The views of a scene show one set of named points, each view turned or mirrored, shifted and resized as a whole, with a little noise and some points left out.

Scene 1
View 1
K270: [ 11  -8   2  11  -6   0  -4  -2   3  -2  -4   4  -5   1   2 -15  -3   8
  -2   1  -7  -1  -3  26  -9  22 -16 -18   4  10   8  -2   7   0   1   0
 -18   8  -6  -8  -4   1   6 -19   9  -6  -7  -1   0  -5   8 -10  -2 -16
 -14   4   0  -1   0  26  10   9   7 -18]
K246: [ 21  -1  -4  19 -21   7   5 -10   4  -8 -14  -1 -11  20   9 -25  -6  12
   4  -4   0  -2 -20  46 -18  23 -26 -21  -3   5  23   4  10  18  15  -7
 -33  10   4 -10 -10  -9   8 -17  16 -13  12  -2  -1   0  18  -7   2 -10
 -24   9 -11  -1  -5  43  25   0  12 -12]
K71: [ 15  -3 -13   9  -5  13  13 -12   3  -7  -9 -14 -12  27  13  -1   6   9
   1 -12  -4  -1 -16  22  -1  15   7   6 -25   7  -1  -1   0  14   9  -7
 -34  23  15 -15  -4  -3   7 -25  12  21  -3  12  -3  -2  21  12  23   6
 -24   2  -4 -20  -1  19  10   1  11  -1]
K943: [ 12  -2   3  15 -11  -4  -3  -4   6  -4  -7   5  -4   3   2 -20  -3  10
   1   3  -7  -1  -5  34 -13  24 -23 -25   7   9  14  -2  10   1   1   0
 -17   2  -7  -4  -7  -5   9 -18  10 -19  -3  -3   0  -6   6 -16 -11 -19
 -17  10  -3   3  -1  31  19  13   6 -17]
K874: [  5   3   5  11   6   1   1  -5  11   0   1  -4  -3   8   2  -4   4   7
   3  -1 -11  -1  -4  22   3  14   1  -8  -5  10  -3  -6   5  -5  -9   0
 -15   8  -8  -7  -3   1   7 -24   4  -5 -14   3  -4 -11   9  -9  -1 -14
 -14  11   5  -6  -1   7  14  14   6  -9]
K802: [ 16   3   4  19 -11  -1   0 -10   8  -6  -8   1  -4  14   6 -24  -4  11
   4  -2  -5   0 -13  43 -16  21 -23 -25   4   4  19  -2  12   7   5  -4
 -24   5  -4  -8  -9 -10   8 -20  11 -22   3  -3   0  -5  11 -14  -6 -17
 -20  15  -5   3  -7  33  25   8   9 -13]
K490: [  4 -18   0   3   0  -6  -6   6  -3   3   1   9  -3 -12  -3  -9   1   5
  -7  10  -6  -4  13   9  -1  25 -13 -13   2  13   0  -7   4 -10  -7   4
  -7   3  -8  -4   3  11   7 -19  -1   1 -17   0   0  -8   2  -8  -5 -17
  -8  -1  11  -8   1  17  -5  17   1 -22]
K118: [  7 -19  -2   5  -2  -8  -6   5  -1  -1   0   8  -5 -12   1  -9   1   5
 -10   8  -5  -2   8  13  -3  24 -13 -15   0  14   2  -4   2  -6  -5   3
 -13   6  -5  -5   3   8   8 -18   0   5 -17   1   1  -5   2  -5  -2 -18
 -10  -4   7  -7   4  22  -6  15   2 -20]
K701: [-13   7  11   3  27  -3  -1  -1  21   5   9  -8   8   0  -5  11  13   5
   2   1 -16  -1   7   2  17   4  20  -2  -7  12 -27 -18   2 -22 -27   6
   5   3 -21   0  -1   5  12 -30  -4  -2 -37   5  -6 -19   6 -18  -9 -19
  -4  16  12 -10   3 -25  11  28   3  -9]
K951: [  5  11   5  13   3   5   3 -10  17  -3  -2  -9  -4  17   3  -5   4   7
   5  -7  -8  -3  -9  27  -1   9   2  -9  -9   8  -4  -7   8   0  -6  -1
 -17   6  -6  -6  -7  -6  11 -23   7  -8 -10   5  -3  -9  15  -9  -2 -11
 -18  17   2  -6  -5   5  22  13   9  -5]
K293: [  6  -8 -19  -3  11  16  15  -8   4   1   0 -20 -13  22  12  15  16   4
   1 -12  -6  -4  -6   0  15   8  26  23 -38   9 -18  -2  -6   6  -1  -4
 -27  26  16 -16   3   7   6 -29   5  44 -18  19  -8  -4  22  18  33   9
 -14  -5   4 -36   3  -1  -6   3   8   4]
K351: [  3  -6   7  10   4  -7  -4   3   9   1   2   4   3  -6  -2 -11   1   7
  -3   7  -9  -1   4  20  -2  20  -9 -19   5  12   1  -9  10 -11 -10   5
  -8   0 -12   0  -1   5   8 -21   2 -11 -17   0   0  -9   4 -16 -11 -22
  -9   9   5  -2   1  11   8  18   4 -17]
K258: [  6 -22 -17  -4   7   6   6   1  -6   0   2  -6 -11   2   5   8   8   2
  -8  -3  -4  -3   9  -2   8  18  11  11 -23  11 -13  -2  -7  -1  -4  -2
 -20  21  11 -12   8  13   4 -23  -1  38 -22  14  -3  -4  11  11  22   1
 -13 -11   8 -25   4   9 -16   9   5 -11]
View 2
K258: [ -5   9 -12   4   3  11   8  -1   8  -2  12 -16   8   0   3 -15   3 -26
   0  -1  13  -1   8  15   6  13 -28 -11  -8  -1   3 -19   4   2  -3  -3
   6  -9   0 -20 -13 -11   5 -10  10  -3 -15  -8  11   6 -13  -5   0  -7
  -9   5   4  -4  36   3   7   8  12  33]
K951: [  7   1 -11  20  -1  -1  -9   3   0  -3   1   7   9   2   4  -2  -9  -2
   2  14   4  12  12  -2   2 -14 -15  -7  -5 -12   9  -4  -2  -7   6   2
  -8   6   0 -20 -10  -2   5 -13   5   2 -11   4  -6   8  -7  -5   4  -3
  -8 -14  11  10  10   1  14   9  15  14]
K293: [  4   4  -7   4   6  18  14   4  15 -10  13 -20  11  -3   5 -26   4 -21
  -5   2  12   6   7  14  -2   6 -27 -15 -13  -4  -1 -12   1   5  11   6
   4  -6  -5 -26 -15 -16   7  -7   9  -5 -21 -12  12  12 -17  -9  -1  -5
 -13   7  -3 -10  43  -1   6  10   8  32]
K246: [ -5   7 -21  32  19  -1  -6   4  -6   6  -1  28   0  10  14  16 -10  -4
  -2  15  -7  11   2 -18   0 -15 -23 -11 -20 -14  22  -2  11  -6 -27   8
 -17  -1  38 -11   2  24   7 -25  11   5   2   5   2   0  -9   3   0  -7
  -5 -20   8  18  11  -9  32  13  15  27]
K71: [  2   6 -12  14  17  18  13   7   8  -3  12   1   7   3  12  -9   1 -19
  -4   8   4   7   2  -3  -5  -4 -29 -20 -19  -8   8 -10   5   4  -3  10
  -8  -7  20 -22  -7   2   6 -18  13  -2 -14  -9  10   5 -17  -2  -5  -7
  -9  -1  -3  -2  36  -8  20  12   9  35]
K118: [-15  11 -14  15  -4  -9 -12  -7  -3  11  -1  -3   0   3   0   6  -6 -17
  11   4   8  -8  13  10  17  12 -18   1   1   1  13 -21   9 -12 -22 -16
   6  -7   2 -10  -6   2   7 -13   8   2   2   2   2   1  -3  -3  11  -5
  -6  -5  16  15  11   7   9   6  21  22]
K270: [ -8   9 -17  21   2  -8 -11  -3  -5   8   1   7   0   6   4  10  -8  -9
   6  11   3   2  11  -3   9  -1 -17  -2  -3  -7  18 -13   8  -7 -20  -7
  -5  -3  14 -10  -4   9   6 -17   7   5   0   4  -1   0  -4  -2   7  -6
  -3 -11  14  18   6   2  18   9  17  21]
K874: [  1   3 -11  19  -3  -3 -12   0  -2  -2   0   2   7   3   1  -1  -7  -7
   5  10   5   5  13   2   7  -5 -15  -6   0  -8   9  -9   0  -9   1  -6
  -2   3  -3 -17 -10  -2   7 -13   6   0  -8   7  -6   7  -6 -10   8  -4
  -8 -13  13  13   7   7  10   9  13  14]
K943: [ -7   8 -16  28   3 -13 -17  -1 -10   6  -4  17   0   7   7  18 -12  -3
   6  14  -1   4   8  -9   9  -8 -13  -1  -1  -9  20  -9   9 -13 -21  -8
  -8   3  18  -7  -2  15   7 -19   6   5   2   9  -7   0  -3  -1  10  -3
  -4 -20  17  26  -3   2  23  10  17  15]
K490: [-14  11 -14  14  -9 -13 -16  -8  -4   7  -3  -4   2   3  -1   6  -7 -16
  12   3  11 -10  15  12  16  13 -16   3   4  -1  12 -20   8 -12 -23 -20
   5  -5  -3  -9  -6   0   6  -9   3   4   0   5  -3   1  -2  -5  11  -3
  -5  -5  18  18   8  11   7   5  20  17]
K701: [  8  -1  -3  10 -23  -6 -17  -4   4 -11  -2 -17  11  -6 -10 -13  -7  -5
   9   8  15   5  21  17   8  -3  -8  -1  13  -6   1 -11 -11 -13  21 -17
   6   7 -38 -17 -19 -23   6  -3   0  -2 -18   6 -17  12  -3 -17  13   1
 -10  -7  19   9   8  18  -6   4  14   1]
K802: [ -3   5 -18  30   9  -8 -14   2  -8   4  -2  26   1  11  10  17 -13   2
   2  15  -4  11   7 -15   2 -17 -15  -6  -7 -14  21  -4   8  -9 -18  -1
 -14   4  24 -10   0  18   8 -19   8   5   0   7  -8   0  -5  -1   6  -3
  -4 -22  15  22   0  -4  25  11  16  18]
View 3
K943: [-23  -7  12 -19  -3  10  -5  -3 -14   3  -5   7 -10   3   5 -29  -2 -13
   5   9  -1  -3  -2  14  -6  18  23  -3  10   1  -1 -11 -21  21  12  18
  10   6  13 -11   5 -20 -37  16 -10  25  -5   5  20 -21 -15  19  -3  11
 -17 -18 -13   0  -8  -1  10 -14   4  -6]
K71: [-11   5  12   6  -5 -15   0  12   0  12   4  -1 -16  15  -6  12 -11  -9
   9  10  12  -2  -9  15  -3  -6  15  -6  22 -11   1  11 -10   4  11  16
   9  -4  20  -8  14   6  -8 -29 -10  10  19  21  -3   2 -24  10 -15   5
  10   0   0  -2 -13  13  31 -18   4 -19]
K701: [ 10 -11  23   9  19   6 -17 -22  12  -2   5 -14 -18 -18 -21  20  -4 -17
  18 -14 -10   3   5   2 -26   1  -4  18  -4 -16   8 -18 -14   6  14  -3
  28  19 -14  -6  15   4   3   0   9   2  -7 -18   5  -7   8  -2  -4   6
  14 -25 -13  -6   6  10  17   8  -9   0]
K802: [-21  -6  12 -14  -2   3  -8   1 -15   9  -4   6 -10  11   4 -26  -2 -14
   8   5   3  -1  -7  15  -7  13  26  -3  11   0  -2  -4 -22  18  13  14
  11   6  16  -9   8 -19 -34   8 -11  23   5  10  15 -18 -18  18  -6   8
 -16 -14  -8   0  -9   6  19 -18  10  -9]
K293: [  0   7  16  16   4 -17  -1   7  12   7   9 -11 -19   2 -13  33 -10  -8
  10   2   4  -4  -5   9  -6 -13   0   3  17 -19   3   6  -7  -3   8  10
  16  -3  10  -6  14  18   9 -36  -4  -4  16  12 -10  13 -12   3 -18   3
  27   3  -1  -7  -8  17  26  -9  -6 -17]
K118: [-12  -1  13  -6  -4   8   7  -1   1  -5   4  -1 -14 -12   6   4  -9  -8
  -1  14  -8  -7   4   4  -3  10   2   7  11  -3   3 -18 -10  18   2  15
  14  -1   7 -11   1  -3 -14   4  -7   9 -12   6   5 -10  -8  12  -5   9
   2 -12 -10 -10 -12  -3  -5  -4 -14  -3]
K490: [-10  -3  15  -7   0  13   5  -4   4  -5   5  -1 -13 -14   3   5 -10  -6
   0  11 -10  -5   8   3  -8   9   0   9   6  -5   4 -21 -12  17   4  14
  17   0   5 -11   3  -3 -14   6  -7   8 -14   2   5  -9  -4   9  -5   9
   3 -14 -13  -7  -9  -3  -8  -2 -16  -1]
K258: [ -5   9  14  10  -3  -7  13   9  13   0   9 -10 -18  -9  -3  32 -15  -4
   1  15   0  -7   1   3  -2  -8  -8   9  18 -15   4  -7  -5   4   0  12
  16 -11  10  -9   7  15   7 -26  -5  -2   2  14  -9   8  -9   4 -14   6
  24   1  -7  -9 -15   5   5  -1 -16 -12]
K270: [-17  -2  13 -10  -2   4   0   0  -4   3   2   2 -14   2   2 -10  -6 -10
   4  10   0  -3   0   8  -6  11  15   2  12  -2   0 -12 -14  17   8  15
  13   0  12 -10   6  -9 -24   5  -9  16  -3   9  10 -13 -12  16  -4  10
  -6 -12 -10  -3 -10   2   8 -11  -3  -6]
K874: [ -9  -7  16  -1   6   2  -9  -6   2   6   3  -5 -15  -5  -8   1  -3 -14
  11  -3  -2   1   0   7 -14   4   9   7   8  -7   2  -9 -16   9  10   7
  18   8   2  -6  11  -4 -14  -2  -2  11  -1  -2   9 -10  -7   9  -6   7
   2 -16 -11  -3  -3   8  16  -8  -2  -8]
K351: [ -8  -8  14  -6   5  11  -4  -8  -1  -3   1  -1 -14 -11  -1  -4  -3 -12
   7   2  -6  -4   4   5 -12  12   7  10   3  -3   4 -19 -15  17  10   9
  18   9   0 -10   6  -8 -19  10  -3  14 -10  -3  12 -15  -6  12  -2   9
  -2 -20 -14  -6  -5   0   4  -5  -8  -1]
K951: [ -6  -7  14   1   8  -2 -14  -6  -4   7  -1  -4 -14   2  -9  -2   0 -15
  14  -7   2   2  -5   9 -16   5  15   1   9 -10   2  -1 -18   8  15   8
  15  10   6  -6  14  -4 -16  -5  -3  13   6   3   7  -9 -11  10  -7   7
   3 -15 -11  -2  -2  11  26 -11   5  -9]
View 4
K943: [  3  -3  -5  12   0 -13  -2  16   9  10  -3  -6 -11  15  -8   8   4   3
   2   3  -3  -3  13   8  -8  11  -1 -10  10  10  -4  12   1   5  13  -4
  17   4 -15  15  10   5   4   1  -6   1  -3  29   4  -5  -6   2  -3  -2
   3  12   3  -1  -5 -13  -4   3   6   3]
K293: [  3 -20  12   0 -22  20  -8   1  -5   3  -2  -9  -5  -1  -3   9   2   0
   3  -8  -8   9  12 -40 -11  15  -5  13 -16  -4 -19  -2   9   5  -2 -13
   1   0  -2   3  -8  20 -24   6   4  -4  -9 -12 -17   5  12  34   3 -10
  18  20   6  26   7  14   6  13   6  -3]
K802: [ -3  -2  -7  14   0 -16  -1  15  10  12  -2  -7 -12  20  -8  10   8   6
  -2   7   2  -1  17   5 -11  14  -1 -14  14  13  -9  15  -4  12  13  -5
  19   7 -15  27  12  12  -2  -2  -6  -2  -6  32   4  -6  -4   6  -4  -3
   7  15   5   6  -7 -15  -5  -1   9   0]
K118: [ 15  -6   4   9  -7   5  -2  13   9   7  -1  -6 -10   5  -7  11   1  -3
   9  -8 -17  -3   4  -7  -6   8  -4   0  -1  -3  -2   6   9  -2  12  -4
  13  -5 -14  -1   2  -8   5   8 -10   5   0  14   0  -2  -3   7  -2  -5
   5  12   4  -7  -3  -4  -4  12   1   7]
K246: [ -5  -8  -7  10  -6 -16  -2   6  10  16   9  -5 -18  26  -9   8  15   6
   2   4   2   2  15   1 -17  19  -3 -15  15  18  -8  21  -4  15  15 -12
  21  13 -10  32  16  12  -5  -7 -12  -2  -9  29   3  -5  -2  12  -4 -10
  16  16  11  14  -6  -7  -8  -3  14   0]
K270: [  6  -7  -1   9  -4  -5  -4  13   9  10  -2  -6 -12  12  -7   9   3   2
   4  -2  -7  -1  10  -3  -9  11  -2  -5   5   6  -6   9   3   5  13  -5
  16   2 -14  12   7   3  -1   2  -8   3  -2  22   0  -2  -2   7  -4  -7
   7  13   5   0  -4  -8  -4   6   7   3]
K951: [ -2  -7  -4  10  -8  -3  -2  16   2   2 -14  -8  -4   6  -5  11   1   5
  -5   4   1   5  19  -9  -6  12  -1  -1   3   4 -14   2   2   8   9  -6
   7   2 -12  13   3  22 -12   5   5  -2  -7  17  -6  -1   2  14   0   2
   4  13  -2  11   0  -9   2   6   9  -4]
K71: [ -3 -18   4   4 -17   6  -7  -3   1   8   6  -8 -12  12  -8  10  10   2
   1  -5  -3   9  13 -27 -16  20  -4   1  -4   6 -15   9   2  11   6 -16
  11   8  -3  20   3  19 -21  -2  -5  -4 -11   3 -10   0   7  30   0 -12
  22  20  14  29   2  10   1   6  12  -1]
K351: [  9  -1  -2  12  -2  -3   0  20   7   3 -11  -7  -6   4  -7  10  -3   1
   1   1  -7  -3  12   0  -2   7  -1  -1   3  -2  -7   2   7  -1  11   2
  10  -2 -16   2   3   3   3   8   1   5  -1  20   0  -3  -3   3  -3   4
  -2  10  -2  -9  -4 -16   1  11   2   3]
View 5
K118: [  6   9  -4  -3   8 -10  -7  -7  -3  -7  -2  -3  -9  -2  -5  -7   5  -3
   8  -8   2  -8   1  -4   2   8  -6   1  -6  -4   1  -6  -2 -20  -1   8
  10   4   5   3   1   5   3  -7   6   1   7   5 -14  -4  -7   3  -5  -3
  -5  -8  -8  -4   3  -7   7 -19  -3   6]
K71: [ -6 -13  -5 -11   6  -6  -8   6   6 -16  -8   7  -7 -11  -5 -14   0 -19
  13   4 -16  -2   2  -5   4  16  -8  14   2  21   2  -6   1  -3   5   9
  -6  16  19  -5   7   2  -7   7  18   6   6  12   4  10  -6   7 -18   3
  13 -12  -2  10   1   7   2  -3  -4 -17]
K874: [ -1   2  -6   1   8  -6   1  -2  -1  -5   0  -3  -7  -1 -10  -7   5 -13
   2  -6 -10  -8   2   0  -6   1  -7  -5   4   8   1   0  -1  -1  -1   7
   3   9  10   4   5   4   5 -14   4   8   7   4  -9  -3  -4  -1 -12   1
   0  -4  -8   1   1  -2   1  -9 -16  -2]
K490: [  6   9  -4   1   8  -8  -4  -7  -2  -3   2  -3  -8   0  -5  -6   5  -3
   4  -9   3  -7   0  -4   3   4  -6  -2  -4  -4  -1  -3  -2 -18  -2   8
  10   3   3   4   1   7   4 -12   5   1   8   5 -16  -7  -6   0  -5  -2
  -6  -7  -8  -5   4  -7   7 -19  -5   7]
K293: [  1 -22   5  -2   5   2  -5   2  10  -1   2  18  -6  -6   4 -16  -5  -8
   9  -2 -13  -3  -5   1   9  10  -6  12  -7  25  -5  -7   4   8   6   2
 -13  18  14  -4   9   8 -14   1  16  -2  15   7  10   0  -1   6 -24  10
  12  -8   0   4   4   6   8   3   1  -9]
K701: [  3  -4   1  17   6   2  10  -8   3  12  15   6  -6   8  -3  -3  -1  -4
  -6 -12  -8 -12  -3  10  -5 -13  -6 -13   0   9  -3   3   3  14   2  -1
   1  13   4   7   7   8  -1 -28   0   2  16  -4 -10 -17   4  -5 -18  10
  -5   4  -8  -7   4  -3   4  -1 -18   7]
K951: [ -4  -3  -7  -1   9  -6   3   2   0  -8  -2  -3  -7  -3 -12  -6   5 -18
   1  -3 -13  -7   4   2  -9   3  -6  -3   8  11   5   2  -3   2  -1   8
   2  12  17   3   5   2   5 -11   6  10   3   6  -7   0  -3  -2 -13   0
   1  -3  -6   5   1  -1  -2  -6 -20  -6]
K802: [ -7  10 -18 -10   9 -14  -2   4  -6 -21 -11 -14  -9  -6 -20  -5  13 -26
   5   2 -12  -6   9  -4 -12   9  -9  -1  12   2  10   0  -6 -14  -5  17
   9  10  19   2   1   0  14  -6   6  17  -7  12 -16   8 -11   0  -6  -8
  -1  -7  -7   8  -2  -2  -3 -15 -25  -7]
K246: [ -8   5 -18 -19   9 -16  -6   6  -3 -28 -18 -12  -9 -11 -21  -8  11 -28
  11   6 -14  -5  11  -9  -9  17  -8   7  12   6  12  -3  -6 -17  -3  19
   7  10  21  -1   2  -1  11   3  12  17  -9  15 -11  14 -15   2  -5  -9
   6 -11  -6  13  -4   0  -5 -14 -17 -13]
K943: [ -1  13 -14  -8  10 -14  -1  -1  -7 -17  -9 -13  -9  -4 -16  -4  11 -17
   5  -1  -7  -7   7  -3  -9   7  -8  -3   7  -1   8  -1  -5 -17  -5  12
  13   5  12   3   1   1  12  -7   4  13  -5  10 -17   3 -12   0  -3  -8
  -4  -6  -7   6   0  -6  -1 -17 -20  -3]
K270: [  0   7 -10  -5   9 -13  -3  -2  -3 -14  -5  -6 -10  -3 -13  -6   9 -14
   7  -2  -6  -8   4  -4  -4  10  -7   1   3   1   5  -4  -4 -16  -4  12
   8   6  11   3   2   4   6  -6   6   7   1   9 -14   2  -9   2  -6  -5
  -2  -8  -8   1   1  -6   3 -15 -13   0]
K258: [  5 -13   4  -2   5  -3 -12  -4   8  -4   1  14  -8  -6   6 -15  -4   1
  12  -4  -3  -3  -7  -4  13  13  -4  11 -13  11  -8  -9   3  -7   6   4
  -4  11   6  -2   5   8 -13   2  14  -5  15   6   2  -3  -2   9 -16   6
   5 -11  -4  -4   7   3  11  -9  11  -2]
K351: [  2  11  -8   2   8  -8   2  -5  -4  -4   1  -7  -8   1 -10  -3   7  -9
   1  -6  -3  -9   2   0  -5   0  -7  -9   2  -2   2  -1  -3 -10  -3   8
  11   6   8   5   2   5   8 -17   2   7   3   4 -18  -7  -5  -1  -5  -1
  -7  -3  -9  -2   1  -7   3 -14 -15   5]

In a view up to two points have been moved. Name them for each view, in the order of its rows, or write none.
view 1 | K293
view 2 | K258
view 3 | K943
view 4 | none
view 5 | none
